Each row is a point on a landscape with many peaks, with its height.
A climber steps from a point to the highest of its 4 nearest points, and stops where none of them is higher. Distance is the straight distance between rows; heights are no part of it.
K444 height 2.33: -5; -8; -16; 9; 7; 10; -10; -1; -7; 24; -18; -10; -2; -6; 4; 2; 5; 4; 14; 5; -11; 17; -15; -2; 5; -10; -17; -1
K812 height 5.10: -7; 7; 6; -7; 1; 6; 25; 21; 13; 8; 7; 3; -15; 8; 1; -3; 8; -13; 5; 13; -6; 10; 16; 12; -25; 3; 3; -2
K107 height 3.65: 19; -10; 9; 16; 7; -4; 3; 8; 25; -14; 15; 20; 5; -21; 2; -3; 2; -32; 11; 3; 14; 14; -4; 5; 22; 16; 19; 1
K848 height 3.16: -1; -13; 0; 21; -6; -2; 3; 5; 13; -5; 12; 15; -10; -11; 12; -2; 9; -23; 11; -3; 12; 6; -9; -7; 12; -9; 2; -7
K990 height 0.17: -6; 2; -4; -17; -18; -16; -5; -35; -6; 15; -18; -2; 4; -14; -14; -1; -10; 53; -1; -8; -14; 0; 15; 4; 4; 14; -5; -1
K287 height 2.92: -2; -16; -2; 25; -2; 10; 1; 13; 3; 5; 10; 7; -17; -2; 8; -5; 9; -18; 13; 7; 0; 21; -4; 1; 4; -3; 4; -13
K646 height 4.71: -17; 6; -6; 4; -15; -14; -12; -2; 12; -10; 7; -1; 5; -7; 18; 4; 6; -7; -4; -11; 9; -8; -18; -17; 16; -27; -11; 13
K165 height 2.20: 30; -18; 14; 29; -8; 9; -19; 15; -26; -9; 27; 7; -11; -3; -10; 0; 6; -22; -15; -8; 4; 15; 10; 0; 3; 19; 14; -31
K893 height 2.55: -9; -6; 1; 14; -21; 2; -7; 13; 9; 14; 17; 6; -17; -1; 15; 4; 17; -11; 1; 6; -10; 21; -3; 4; -17; -1; 6; -13
K425 height 1.31: 7; -9; 13; 18; -19; 7; -2; 27; -11; 10; 31; 11; -28; 0; 3; -2; 14; -19; -1; 9; -14; 15; 5; 9; -26; 4; 17; -14
K468 height 0.64: 5; 27; 13; -16; 4; -9; 5; -1; -4; -3; 14; 4; -10; 11; -9; 12; -4; 9; -26; -7; -10; -5; 27; 15; -21; 18; 8; -13
K172 height 2.97: -9; 5; 6; -21; 7; 2; 15; 4; 5; -16; 5; -2; 2; 18; -12; 1; -10; 9; -8; 1; 14; -18; 7; 5; -4; -2; 6; 11
K803 height 3.49: -5; 3; 4; -5; 8; 2; 9; 2; 12; -21; 1; 0; 7; 11; -2; 1; 0; -5; -6; -2; 14; -19; -1; 0; 4; -8; 6; 14
K981 height 5.22: -17; 3; 1; 0; -13; -5; 11; 13; 20; 4; 12; 6; -10; 1; 9; 1; 12; -16; 1; 3; 3; 4; 1; 0; -14; -8; -2; -1
K813 height 0.86: 16; -13; -6; 18; 20; 12; -4; -15; -19; -1; -25; -7; 17; -15; -3; -8; -16; -5; 14; -1; 0; -3; -13; -19; 11; 6; 4; 19
K315 height 0.68: 0; 13; 4; 2; -9; -9; -11; -12; -14; 9; 6; 5; -6; -2; -5; 1; 0; 23; -26; -4; -15; 14; 20; 19; -11; 20; 5; -14
K319 height 2.26: 5; -17; -17; 14; 16; 13; -2; 7; -18; 14; -9; -3; -17; -5; -3; -5; -1; -1; 13; 12; -10; 24; 4; 12; -11; 0; -10; -15
K572 height 1.47: -10; 23; 10; -21; -1; -6; -6; -2; 2; -16; 11; -8; 1; 16; -3; 16; 0; 17; -16; -13; -2; -16; 9; 7; -4; 7; 6; -3
K778 height 3.26: -10; -9; -11; 6; 1; 1; -6; 0; 6; 7; -17; -8; 5; -11; 6; -2; 3; -13; 14; -1; 0; -3; -23; -13; 15; -24; -19; 21
K2 height 1.07: -8; 24; 18; -20; -12; -6; 2; 6; 15; -5; 20; 3; -13; 13; -4; 17; 0; 3; -11; -8; -7; -2; 20; 12; -24; 11; 10; -6
K320 height 4.65: -7; -3; -8; -4; 1; 15; 12; 19; 13; 13; -2; -2; -12; -1; 7; 1; 6; -18; 17; 10; -6; 15; 7; 10; -15; -2; -15; -10
K840 height 2.22: -21; 10; -7; -12; -12; -8; -10; -11; 14; 11; -8; -4; 1; 3; 2; 9; 7; 21; 0; 1; -10; 2; -1; -1; 9; -10; -10; 5
K452 height 1.03: -7; 21; 9; -10; -5; -7; -6; -8; -2; 1; 8; 1; -8; 13; -3; 9; 2; 15; -23; -8; -9; 1; 17; 12; -10; 14; 7; -10
K232 height 2.85: -2; -8; -12; 6; 9; 6; 3; 0; -1; 14; -12; -6; 0; 0; 5; 0; -1; -9; 11; 9; -4; 8; -9; -1; 4; -10; -13; 0
K579 height 0.91: 12; -7; -16; 10; 15; 13; -2; -5; -24; 13; -33; -18; 11; -16; -4; 0; -10; -6; 23; -2; -3; -1; -15; -12; 9; -6; -12; 8
K477 height 2.03: -11; 2; -13; -26; -9; -1; 6; 5; 14; 20; -10; -9; 4; -3; -9; 11; 0; 9; 10; 10; -9; 1; -1; 9; -5; -6; -22; 0
K8 height 4.86: 13; -12; 7; 11; 18; 6; 6; 0; 11; -9; 0; 14; 9; -5; 0; -4; -8; -21; 6; -4; 11; 5; -4; -2; 18; 7; 13; 7
K822 height 4.67: 2; 0; 7; 17; -6; -8; -19; -5; 1; -9; 5; 1; 3; 1; 23; 3; 10; -14; -13; -20; 7; -2; -9; -15; 23; -7; -1; -3
K757 height 1.91: -9; -3; -8; 20; -3; -3; -20; -8; -8; 19; -6; -3; -3; -4; 14; -3; 10; 11; -3; -1; -16; 14; -17; -8; 12; -7; -10; -5
K685 height 3.28: 5; -6; 9; 19; -6; -1; 12; 13; 16; -11; 18; 17; -10; -8; 13; -3; 9; -35; 6; -6; 13; 3; 5; -1; 2; 2; 12; -9
K70 height 2.17: -16; 0; -9; 5; -12; 0; -5; -1; 16; 18; -3; -1; -9; -2; 12; 2; 15; 1; 3; 4; -6; 14; -6; 1; 0; -12; -11; -2
K582 height 0.76: 6; 0; -9; 8; 7; -6; -4; -14; -24; 13; -14; -8; 1; -2; 5; -13; -7; 22; -9; 4; -9; 9; 0; 1; -3; 6; -4; -2
K37 height 2.48: 8; -13; 18; 27; -28; -3; -8; 29; -3; -3; 28; 12; -21; -7; 7; 1; 17; -28; 1; -2; 1; 15; 0; 0; -4; 6; 20; -26
K829 height 1.97: -9; 15; 1; -29; -3; -12; -6; -17; -6; -5; -1; -8; 4; 7; -9; 7; -7; 42; -12; -8; -7; -13; 6; 4; -1; 11; 4; 3
K681 height 3.00: -4; -3; 4; 26; -14; 3; -11; 14; -1; 5; 18; 10; -14; 3; 13; 0; 14; -10; -9; -2; -1; 16; -7; 0; -2; 0; 5; -17
K538 height 2.44: 11; -4; 5; 15; 5; 8; 2; 7; -14; 5; 13; 9; -12; 9; 1; -8; 0; -8; -17; -1; 1; 7; 10; 5; -9; 13; 9; -12
K282 height 3.53: -19; 9; -6; -17; -18; -12; -9; -2; 8; -14; -2; -12; 14; -2; 0; 1; -1; 5; 2; 1; 11; -22; -21; -10; 8; -32; -11; 24
K196 height 2.61: -9; 19; 1; -18; -1; -7; -5; -6; 6; -25; 3; -12; 9; 13; -3; 6; -1; 12; -9; -3; 10; -25; -8; 1; 3; -9; 2; 13
K839 height 2.89: 15; -21; 13; 32; -13; 1; 0; 17; 5; -6; 23; 17; -18; -12; 8; 1; 12; -31; 10; 0; 5; 14; -4; 0; 4; 5; 20; -18
K362 height 2.78: 6; -17; -8; 25; 17; 13; -2; 3; -6; 8; 0; 4; -11; -1; 1; -4; 2; -9; 15; 12; -3; 23; -6; 2; 7; -1; -2; -9
K388 height 1.39: -3; 14; -7; -24; -12; -9; -12; -14; -13; -16; -10; -23; 28; 2; -10; -1; -10; 31; 0; 0; -8; -39; -17; -16; 3; -7; 8; 16
K302 height 4.26: 4; -15; 4; 15; 15; 9; 9; 8; 15; -2; 3; 12; -5; -4; 3; -6; 1; -26; 13; 2; 8; 14; -6; 0; 9; 0; 3; 2
K246 height 1.30: -19; 22; 6; -17; -15; -13; -9; 3; 18; -18; 14; -5; -2; 12; 0; 19; 5; 10; -13; -14; 3; -13; 7; 4; -5; -6; 1; -1
K413 height 6.97: -15; 3; -7; -17; -6; 5; 20; 22; 25; 8; 0; 1; -12; 3; 1; 1; 8; -9; 10; 13; -3; 10; 11; 9; -17; -7; -8; 3
K519 height 3.47: -5; 8; 4; -3; 6; 0; 5; -1; 4; -5; 7; 2; 1; 16; 5; 0; 2; -3; -13; -6; 6; -2; 8; 0; -5; 0; 4; -1
K666 height 3.17: -3; -8; -12; 18; 7; 8; -10; -6; -5; 9; -18; -10; 5; -9; 9; -1; 1; -8; 16; 0; -7; -2; -24; -18; 16; -13; -8; 13
K15 height 2.09: 5; 2; -5; -14; 13; -5; 17; -12; -20; 3; -15; -6; 10; 6; -7; -5; -16; 18; -9; 4; 2; -9; 5; 3; -8; 7; -2; 7
K631 height 2.45: 5; 13; 10; -15; 15; 2; 13; 3; -3; -17; 10; -1; 2; 20; -13; 4; -9; 4; -18; -6; 13; -16; 17; 5; -10; 7; 10; 4
K640 height 2.79: 26; -11; 25; 24; -25; -3; -4; 17; 6; -14; 24; 14; -13; -9; 5; 5; 11; -35; 1; -10; 11; 9; 7; 2; 7; 13; 18; -30
K903 height 4.68: 10; 10; 7; 5; 11; 1; -10; -16; -17; -20; -5; -8; 14; 7; 6; -1; -1; 2; -19; -15; 4; -13; -3; -8; 17; 4; 2; 2
K5 height 1.86: 10; -15; -9; 14; 22; 15; -2; -1; -10; 7; -21; -3; 5; -11; -2; -6; -6; -11; 20; 8; 0; 7; -7; -6; 10; -1; -3; 1
K344 height 3.45: 3; -11; 1; 3; -1; -1; 0; 0; 18; -16; -4; 7; 14; -19; 1; -6; -2; -22; 15; -1; 16; -7; -15; -10; 26; -19; -3; 24
K328 height 3.03: 14; 6; 14; 10; 5; 1; -11; 4; 1; -18; 13; -2; 1; 7; 11; 6; 8; -18; -17; -20; 13; -4; 12; -5; 9; 7; 2; -15
K455 height 2.72: 3; -16; -13; 17; 14; 17; 0; 14; 2; 7; -6; 2; -11; -12; 1; 2; 3; -21; 35; 8; -3; 18; -4; 6; 11; -7; -11; -9
K783 height 3.56: 17; -9; 10; 20; -6; -9; -3; 2; 23; -20; 15; 20; 3; -17; 9; 4; 4; -28; 4; -8; 19; 9; -8; -7; 25; 3; 10; -7
K167 height 1.62: -17; 19; -3; -22; -13; -12; -12; -21; 1; 5; -12; -9; 12; 1; -4; 10; 1; 34; -7; -7; -14; -11; -2; 1; 15; 3; 3; 9
K41 height 2.75: 14; -11; 0; 11; 16; 5; -16; -4; 17; -6; -18; 1; 16; -30; -2; -5; -12; -25; 28; 1; 3; -2; -22; -16; 27; -15; 1; 30
K724 height 7.57: -1; 0; -9; -20; -1; 5; 0; -6; -12; 1; -21; -17; 27; -4; -13; -5; -13; 16; 10; 9; -4; -20; -13; -15; -1; -3; -7; 13
K750 height 3.84: 1; -9; -2; 1; 14; 13; 24; 17; 1; 9; 7; 9; -16; 8; -2; -9; 2; -14; 7; 18; -4; 12; 14; 9; -21; 7; -2; -5
K91 height 3.14: -6; 7; -1; -25; 5; -4; 7; -11; -12; 0; -9; -8; 13; 8; -9; -3; -10; 23; -8; 1; 0; -14; 1; -3; -6; 5; 1; 8
K973 height 2.38: -12; 20; -4; -23; -14; -17; -25; -9; 7; -26; 4; -16; 14; 4; -1; 9; -2; 19; -5; -7; 2; -34; -18; -5; 11; -21; 1; 15
K809 height 2.63: -7; 10; 1; -5; 1; -6; 0; -6; -3; 11; -3; -2; 0; 10; -1; 1; 0; 20; -10; 1; -5; -4; 5; 6; -5; 3; -1; 2
K308 height 2.66: 1; -7; -3; -13; -9; 10; -5; -1; 5; -19; -13; -14; 26; -4; -12; -10; -11; -6; 15; 7; 8; -35; -19; -19; 10; -24; -4; 29
K884 height 0.56: 17; -7; -22; -3; 13; 1; 4; -11; -32; 26; -29; -10; 6; -13; -3; -2; -13; 20; 17; 7; -7; 15; 0; 11; -15; 3; -23; -8
K872 height 4.41: 1; -8; 9; -2; 5; 6; 23; 13; 23; -16; 10; 14; 1; -1; -2; -8; 1; -26; 7; 2; 17; -2; 12; -1; -2; 1; 10; 14
K379 height 3.63: 3; 16; 22; -15; -3; -11; -8; 11; 14; -34; 19; 0; 0; 7; 4; 20; 6; -26; -16; -24; 15; -10; 24; -2; -14; -3; 8; -18
K702 height 4.40: 2; 2; 0; -12; 8; 2; 4; -8; -17; -15; -12; -15; 22; 8; -11; -6; -11; 12; -2; 1; 5; -31; -11; -12; 4; -2; 4; 16
K964 height 1.18: 9; -16; -1; 23; -5; 12; -5; 23; -19; 6; 26; 9; -26; 3; -5; -8; 13; -14; 1; 8; -13; 20; -1; 10; -15; 11; 14; -18
K514 height 1.25: -22; 14; 5; -19; -22; -4; -3; -3; 31; 8; 5; 4; -12; 1; -4; 10; 5; 20; -4; -1; -13; 1; 17; 11; -9; 4; 4; 4
K434 height 2.05: 19; -3; 8; 26; 12; 4; -19; -12; -24; -8; -1; -2; 5; -5; 15; -9; 3; -7; -13; -14; -1; 4; -9; -12; 21; 8; 6; -7
K127 height 5.06: -4; -8; -3; 1; 6; 13; 19; 16; 21; 1; 1; 7; -7; -2; 2; -6; 5; -23; 17; 7; 7; 4; 3; 2; -5; -2; -7; 5
K569 height 1.87: -5; 20; 7; -19; -3; -10; -14; -11; 0; -12; 1; -12; 8; 12; -1; 13; 5; 22; -16; -17; -2; -18; 4; 1; 11; 1; 1; 3
K766 height 4.47: 8; -9; -4; 14; 3; 5; 5; 11; -19; 17; 14; 9; -18; 1; -4; -13; -6; 5; -11; 13; -12; 22; 16; 15; -32; 12; 3; -16
K94 height 3.29: 1; -8; -8; 15; 5; 3; -4; 1; -11; 17; 4; -2; -11; 7; 7; -8; 4; 5; -8; 10; -9; 17; -4; 7; -10; 5; -1; -11
K433 height 6.04: 3; 16; 6; -2; 5; -6; -17; -16; -10; -21; -4; -12; 15; 3; 10; 5; 0; 10; -13; -15; 4; -18; -9; -15; 20; -8; 4; 10
K424 height 3.85: -9; 7; 9; 0; -14; -11; 1; 2; 17; -22; 22; 8; -5; 1; 11; 9; 4; -17; -10; -14; 21; -10; 1; -5; -1; -9; 3; -2
K820 height 0.99: 9; -7; -23; 10; 14; 3; -7; -11; -38; 22; -28; -16; 6; -18; 2; -4; -11; 17; 17; 1; -9; 11; -13; -5; -5; -1; -17; -2
K729 height 1.51: 5; -1; -4; 20; 8; -1; -20; -17; -27; 8; -9; -10; 7; -5; 19; -9; 4; 7; -10; -10; -11; 2; -14; -16; 15; 0; -1; 2
K173 height 1.79: -26; 14; -2; -27; -19; -11; -5; 1; 28; -7; 9; -6; 0; 2; -4; 16; 5; 15; 2; -1; 0; -10; -4; 6; -4; -14; -4; 13
K324 height 1.60: 3; -6; -15; -2; 14; 4; 5; -6; -19; 20; -25; -14; 13; -5; -2; -1; -6; 10; 11; 3; -5; 2; -9; -2; 1; -5; -14; 5
K335 height 3.51: 1; 8; 15; 9; -16; -4; -1; 8; 5; -7; 20; 7; -10; 8; 13; 7; 12; -20; -13; -16; 9; 3; 4; -4; -8; 0; 6; -19
K381 height 1.45: -13; 14; 10; -6; -12; -5; 1; 5; 14; 8; 11; 5; -9; 13; 4; 5; 6; 2; -14; -1; -5; 1; 11; 10; -16; 1; 6; -6
K877 height 4.10: -10; 1; -11; -27; -15; -4; 1; -2; 6; 4; -15; -18; 19; 4; -14; 0; -7; 10; 16; 9; -2; -19; -13; -4; 4; -19; -18; 10
K346 height 4.00: 3; -14; -3; 13; 4; -1; -3; -2; 7; -4; -10; 0; 5; -8; 6; -8; -2; -15; 13; -4; 3; -1; -16; -12; 18; -11; -6; 15
K835 height 4.17: 23; -12; 9; 20; 17; 1; -9; -4; 12; -5; 3; 14; 7; -17; 2; -2; -3; -20; 11; 1; 7; 10; -13; -7; 27; 13; 16; 9
K58 height 4.09: -9; 10; 14; -12; -2; -3; 14; 9; 17; -30; 21; 9; -2; 7; 3; 2; 1; -21; -6; -7; 21; -15; 11; 2; -5; -4; 9; 4
K293 height 2.62: -20; 18; -7; -14; -19; -18; -12; -5; 18; -34; 12; -7; 5; -2; -2; 9; 0; 7; -6; -1; 13; -27; -13; -4; 3; -32; -5; 13
K285 height 5.83: -3; -4; -1; 21; -7; -8; -16; -4; 9; -3; 3; 9; -1; -10; 20; -6; 5; -13; 6; -9; 8; 1; -21; -19; 25; -18; -10; 5
K189 height 2.19: -2; -11; -16; 11; 7; 12; -3; 4; -6; 23; -18; -8; -1; -10; 5; 8; 2; -12; 26; 6; -4; 15; -16; 1; 11; -15; -24; -2
K974 height 4.72: -6; 7; -7; -13; -3; -8; -2; -14; -14; 9; -18; -13; 19; -1; -6; -3; -4; 24; -7; 2; -7; -15; -11; -15; 8; -3; -2; 16
K118 height 2.71: -9; 4; -8; -7; -1; -6; -4; -5; 5; 15; -12; -9; 8; 4; 1; -3; 4; 10; 3; 3; -4; 0; -12; -5; 5; -8; -11; 9
K140 height 1.61: -1; 1; -3; -34; 3; -6; 18; -8; -6; 8; -11; 0; 5; 4; -20; 1; -15; 34; -2; 8; -1; -4; 14; 8; -17; 7; -7; 2
K490 height 3.66: 0; -13; -6; 18; 7; 8; -2; 5; 11; 5; -4; 8; -7; -4; 5; 0; 10; -20; 19; 4; -1; 12; -9; -4; 11; -7; -6; -1
K912 height 1.53: 16; -15; -6; 16; 27; 8; 14; -3; -19; -4; -2; 8; -11; 1; -11; -17; -11; -5; -1; 11; 3; 13; 12; 14; -10; 14; 0; -4
K343 height 3.52: 2; -5; 0; -2; 5; 7; 11; 0; 17; -19; -4; 0; 17; -1; -4; -8; -2; -16; 7; 3; 15; -13; -6; -7; 12; -13; 0; 24
K439 height 3.54: -7; 9; -2; -16; -1; -3; -4; -7; 2; -5; -9; -14; 18; 8; -7; 4; -1; 18; -5; 3; -2; -20; -9; -8; 9; -13; -3; 15
K150 height 3.07: -2; -4; -10; -10; 11; 11; 21; 10; 1; 14; -8; -1; -2; 4; -5; 2; -1; -3; 13; 8; -1; 9; 9; 9; -11; -2; -16; 0
K87 height 4.84: -5; -1; -2; 15; 2; -4; -6; -3; 1; 4; -1; 1; 4; 2; 14; -2; 7; -7; -2; -4; 2; 2; -15; -12; 14; -13; -3; 7
K90 height 0.16: 1; -3; -13; -18; -4; -10; 1; -19; -13; 25; -24; -9; 9; -12; -9; -1; -7; 31; 5; 1; -12; 2; 1; 5; -4; 5; -12; -1
K454 height 4.35: 16; -14; 8; 12; 22; 10; 14; 8; 6; -10; 7; 15; 0; 1; -5; -9; -5; -22; 2; 3; 12; 5; 5; 5; 9; 13; 11; 3
K421 height 3.50: -6; 9; 0; 3; 3; -7; -9; -15; -12; 3; -6; -7; 7; 3; 9; -4; 1; 10; -8; -8; 0; -8; -8; -5; 11; 0; 0; 4
K105 height 1.92: 5; -11; -10; 25; 13; 5; -12; -9; -18; 10; -7; -3; -5; -1; 8; -11; 5; 0; 1; -1; -4; 13; -17; -8; 12; 3; 2; -7
K466 height 0.37: 3; 12; 5; -24; -9; -6; 16; 1; 0; 12; 2; 13; -20; 1; -18; -1; -20; 21; -7; 10; -18; 10; 39; 21; -36; 20; 7; -8
K817 height 2.90: 0; -2; 5; -4; 11; 8; 21; 9; 7; -3; 3; 1; -4; 14; -3; -4; -1; -5; -4; 6; 7; -2; 12; 6; -13; 2; 2; 2
K373 height 4.14: -2; 3; 0; 11; 2; 0; -4; -1; -1; 5; 4; 0; -3; 8; 11; -4; 7; -6; -6; -4; 3; 8; -3; -5; 6; 0; 1; -6
K765 height 1.38: -7; 1; -14; -41; -16; 4; 3; 2; 9; 22; -21; -9; 17; -8; -19; 17; -5; 23; 24; 7; -8; -11; 2; 13; 4; -7; -28; 2
K793 height 3.48: 19; -15; 15; 25; 10; 10; -2; 11; -2; -8; 22; 19; -10; -3; -5; -4; 5; -21; -1; -2; 10; 13; 4; 7; 9; 20; 21; -15
K395 height 0.45: 0; 4; -10; 10; -5; -6; -16; -15; -12; 21; -7; -1; -5; -5; 3; -7; 4; 28; -17; 3; -15; 16; 2; 9; -1; 12; -5; -9
K762 height 2.01: 1; 20; 12; -13; 9; -5; 1; 0; -5; -24; 9; -2; 3; 21; -2; 10; -3; 5; -22; -14; 8; -14; 17; 2; -7; 7; 7; -1
K581 height 4.02: 3; -1; 8; 8; 7; 1; 1; -5; 3; -15; 0; 1; 9; -1; 7; -4; -2; -10; -4; -6; 13; -10; -4; -9; 17; -6; 2; 14
K35 height 0.51: 6; -2; -10; -34; -4; -4; 11; -15; -15; 18; -24; -4; 15; -10; -14; -1; -16; 36; 11; 7; -1; -1; 10; 7; -15; 9; -20; -3
K53 height 3.12: 7; 5; 22; 18; -28; -3; 8; 22; 9; -14; 25; 13; -20; -10; 15; 5; 14; -37; -2; -8; 7; 1; 8; -2; -9; 3; 16; -24
K92 height 2.30: 10; -20; 6; 27; -4; 12; 4; 25; 1; -1; 20; 18; -24; -7; 0; -6; 7; -27; 18; 10; 0; 23; 4; 2; -5; 11; 19; -14
K29 height 3.87: -8; 5; 3; -3; -13; 3; 16; 22; 13; 10; 17; 7; -21; 2; 11; -1; 10; -15; 3; 9; -9; 10; 9; 9; -30; -1; 7; -7
K398 height 3.09: 26; -10; 16; 22; 9; 5; -11; 0; -4; -13; 12; 12; 3; -5; 5; 0; 5; -18; -7; -11; 8; 9; 3; -4; 25; 18; 15; -12
K39 height 2.24: -3; 6; 1; -19; 7; 1; 28; 13; 5; 5; 2; 3; -3; 13; -12; 0; -11; 7; -1; 14; -3; 1; 18; 7; -26; 7; 0; 1
K721 height 3.34: -2; 0; -6; -36; -6; 1; 2; -6; -5; 3; -17; -14; 25; 4; -19; 0; -13; 34; 12; 13; 0; -30; -6; -4; -10; -2; -6; 7
K693 height 0.59: -14; 5; -3; -34; -15; -3; 2; -10; 13; 3; -10; -6; 5; 8; -19; 11; -6; 31; 6; 8; -5; -10; 8; 7; -4; 1; -3; 3
K501 height 2.77: 6; 3; 4; -1; 12; 5; 12; -3; -9; -4; 5; 7; -7; 14; -2; -5; -4; 1; -20; -1; 3; -1; 15; 9; -12; 12; 7; -3
K846 height 2.00: -4; 9; -2; -26; -7; -12; -3; -19; -14; -3; -16; -12; 26; -1; -18; 2; -13; 44; -4; 3; -8; -21; -2; -5; 0; 7; 1; 10
K151 height 0.70: -6; 3; -3; -19; -9; -9; 3; -21; -1; 15; -14; 4; -2; -1; -12; 2; -14; 40; -6; 4; -14; 1; 18; 9; -9; 16; -5; -1
K128 height 0.82: -8; 10; 8; -20; -16; -4; 4; -6; 12; 4; -3; 9; -13; 5; -13; 10; -4; 26; -12; 5; -19; 2; 23; 14; -17; 14; 7; -2
K445 height 2.54: 0; -5; -4; 5; 15; 6; 10; 1; -8; 10; -3; 5; -5; 9; 1; -4; -1; -4; -3; 7; -3; 8; 7; 6; -10; 2; 0; -3
K11 height 1.93: 2; 1; 9; 10; -5; 3; 2; 11; -1; 10; 19; 9; -16; 13; 3; 0; 7; -6; -16; 1; -10; 10; 10; 7; -18; 13; 6; -16
K979 height 1.33: 8; -8; -14; 2; 12; 0; 10; -6; -21; 19; -10; -1; -6; -2; -5; -11; -10; 15; -3; 12; -3; 19; 8; 16; -23; 10; -10; -9
K210 height 3.30: 13; -8; 4; 10; 25; 8; 11; -8; -12; -2; -7; 3; 6; 0; -6; -10; -8; -8; -7; 1; 12; -6; 2; -3; 7; 9; 7; 7
K933 height 3.38: 4; 3; -3; 2; 13; 0; 1; -14; -19; -1; -16; -9; 13; 3; -1; -8; -8; 11; -5; -4; 1; -15; -7; -10; 7; 1; -4; 10

For each start below, name the point where the climber stops.
K572: K285
K538: K285
K468: K285
K569: K724
K817: K285
K246: K724

For each start below, name every point that the climber comes to, in order.
K631: K519, K373, K87, K285
K452: K572, K762, K519, K373, K87, K285
K395: K94, K373, K87, K285
K319: K94, K373, K87, K285
